A landscape with many valleys, sampled at points; each row gives a point and its height.
From any point a ball rolls to the lowest of the 3 points nearest to it. It stops when none of these is lower. Distance is the straight distance between rows; heights are no part of it.
(604): [104 131 157 129 121  98 136 149  74 106 104]  (h 13.2)
(201): [118 111 130 130 148 115 131 127 122 143 101]  (h 53.6)
(467): [161 107 108 128 140 181 105  80 174 142 141]  (h 14.6)
(507): [ 94 137 153 127 111 103 128 151  71 103 118]  (h 48.5)
(421): [157 100 135 140 152 133 136 106 143 133  85]  (h 34.3)
(440): [110 143 168 136  92 108 138 154  55  75 110]  (h 61.2)
(749): [101 120 118 119 145 111 124 136 123 153 121]  (h 49.8)
(152): [155 110 149 145 150 111 151 122 123 123  72]  (h 60.9)
(382): [138 101 122 131 152 136 126 110 144 149 104]  (h 31.1)
(498): [117 123 156 131 133 101 143 144  84 111  92]  (h 56.1)
(272): [162 114 102 126 135 188 100  80 183 144 159]  (h 20.9)
(433): [102 131  99 115 143 111 125 142 153 170 148]  (h 49.4)
(472): [170 104 143 147 154 124 148 108 139 121  70]  (h 34.4)
(831): [119 148 157 151  44 145 128 147  45  45 134]  (h 56.9)
(3): [ 77 146 138 118  97 105 119 155  76 108 149]  (h 40.1)
(206): [141 107 137 138 151 120 140 121 126 135  82]  (h 55.9)
(875): [175 115 118 126 131 198  97  68 176 124 159]  (h 29.2)
(606): [134 109 142 134 149 114 140 128 117 132  86]  (h 20.7)
(501): [115 148 166 143  65 124 132 151  47  56 122]  (h 57.1)
(63): [167  96 126 139 148 158 122  87 158 135 102]  (h 17.2)
(169): [ 79 139 124 113 125  98 124 152 104 142 144]  (h 61.0)
(781): [120 108 118 128 152 129 126 120 140 156 115]  (h 39.5)
(222): [129 127 164 138 135  94 155 145  87 103  78]  (h 70.4)
(447): [173 133 121 120 121 209  89  67 180 119 188]  (h 14.0)
(234): [169 128 160 153 145  95 174 133 120 104  57]  (h 85.0)
(635): [110 118 109 119 149 123 122 128 145 165 132]  (h 44.4)
(546): [125 119  92 119 146 140 118 121 175 172 148]  (h 45.9)
(559): [113 119 148 130 138 104 136 140  96 126  95]  (h 65.7)
(605): [114 143 172 136  99 104 142 153  59  76 104]  (h 70.5)
(716): [150 112  99 126 143 171 107  92 180 156 149]  (h 20.4)
(880): [ 80 144 114 110 127  95 124 157 119 148 152]  (h 59.5)
(732): [140 138 172 146 126  90 163 151  85  90  72]  (h 85.2)
(345): [ 76 145 122 112 117  98 123 157 102 136 150]  (h 62.8)
(687): [145 140  73 116 135 141 127 133 208 175 183]  (h 55.8)
(444): [119 151 172 143  75 116 140 155  47  58 116]  (h 63.6)
(142): [ 95 130 142 121 127 102 127 147  87 123 116]  (h 32.3)
(848): [169 143 106 116 120 204  92  79 192 130 200]  (h 47.2)
(423): [104 140  87 110 140 107 131 151 166 175 164]  (h 53.5)
(710): [115 132  87 116 144 127 123 136 176 175 159]  (h 51.5)
(407): [ 81 149 146 123  79 114 118 155  63  88 145]  (h 38.0)
(746): [131 111 105 127 149 144 118 110 160 163 130]  (h 41.1)
(96): [157 102 113 132 147 167 114  89 167 145 124]  (h 13.0)
(77): [135 143 176 147 116  90 163 152  75  81  79]  (h 84.4)
(457): [ 91 131 128 119 134 102 124 146 104 139 127]  (h 56.0)
(113): [141 135  77 119 138 152 118 118 200 171 177]  (h 47.0)
(809): [ 98 143 160 133  86 112 127 154  55  79 123]  (h 42.9)
(646): [110 118 138 127 143 109 132 137 107 137 104]  (h 56.7)
(144): [126 137 172 139 117  94 154 151  72  89  85]  (h 83.0)
(327): [162 103 141 144 154 125 142 110 137 128  77]  (h 40.2)
(173): [103 126 147 127 131 102 132 145  91 122 105]  (h 49.9)
(129): [107 148 156 142  55 135 124 149  47  57 135]  (h 55.3)
(613): [161 135  87 119 128 181 105  92 202 153 189]  (h 36.6)
(306): [110 114 125 123 147 116 126 134 123 150 113]  (h 46.2)
(178): [176 106 120 130 135 191 103  71 173 127 142]  (h 16.2)
(619): [170 114 153 148 152 109 163 120 131 115  61]  (h 73.2)
(825): [104 126 101 117 142 116 124 138 149 166 146]  (h 48.0)
(582): [152 120 158 145 146  99 163 131 112 113  66]  (h 77.8)
(711): [122 144 176 141  98 101 150 155  59  71  96]  (h 74.8)
(725): [165 139  91 118 123 189 101  89 202 144 196]  (h 41.4)
(807): [ 91 130 116 115 139 106 122 144 122 153 134]  (h 53.7)
(105): [170 154 124 108 116 210  85  74 181 111 216]  (h 57.2)
(730): [137 104 112 128 152 145 119 106 155 158 120]  (h 38.7)
(649): [122 141  78 113 140 122 130 143 190 180 171]  (h 57.3)
(19): [114 138 168 135 110 100 143 152  64  88 101]  (h 80.9)
(717): [129 150  73 114 134 109 141 162 200 176 183]  (h 60.8)
(32): [169 145  96 115 121 197  96  85 200 139 206]  (h 46.0)
(375): [136 117 154 141 144 105 150 135 103 120  77]  (h 71.5)
(21): [150 117  93 124 139 171 108  95 186 159 160]  (h 23.5)
(197): [102 147 158 137  68 124 125 152  49  65 130]  (h 52.8)
(596): [153  97 122 137 152 147 125 101 151 144 101]  (h 22.2)
(64): [113 145  80 110 137 106 134 159 183 176 176]  (h 56.6)
(356): [ 81 148 104 109 125  96 128 161 132 154 160]  (h 59.3)
(786): [ 83 136 138 117 120 100 124 153  89 124 131]  (h 47.1)
(396): [120 136 171 139 112  97 149 151  69  86  90]  (h 81.0)
(671): [153 132  82 121 134 171 111 101 203 161 183]  (h 34.6)
(329): [ 87 137 108 112 134 102 123 152 131 157 149]  (h 57.0)
(33): [162 122 100 123 131 190  98  82 189 143 174]  (h 26.5)
(256): [ 88 142 152 126  96 108 124 154  65  94 131]  (h 26.3)
(727): [170  98 119 134 143 176 110  78 168 134 124]  (h 9.5)
(97): [151 136 172 149 133  86 173 147  97  93  64]  (h 86.4)
(869): [138 147  73 115 138 120 137 152 207 178 185]  (h 64.3)

Where does a ball stop that starts at each point below?
(596): (727)
(717): (727)
(711): (256)
(605): (256)
(345): (142)
(559): (142)

Call two points neighbours if one is among the 3 nearest of the other. Go from one point of each pair to the other, from neighbour to neighbour, staying as low as possible. Name the highest point that can't be avoided.
(606), (447): (201)
(447), (142): (457)
(256), (604): (507)
(142), (256): (786)
(447), (727): (875)
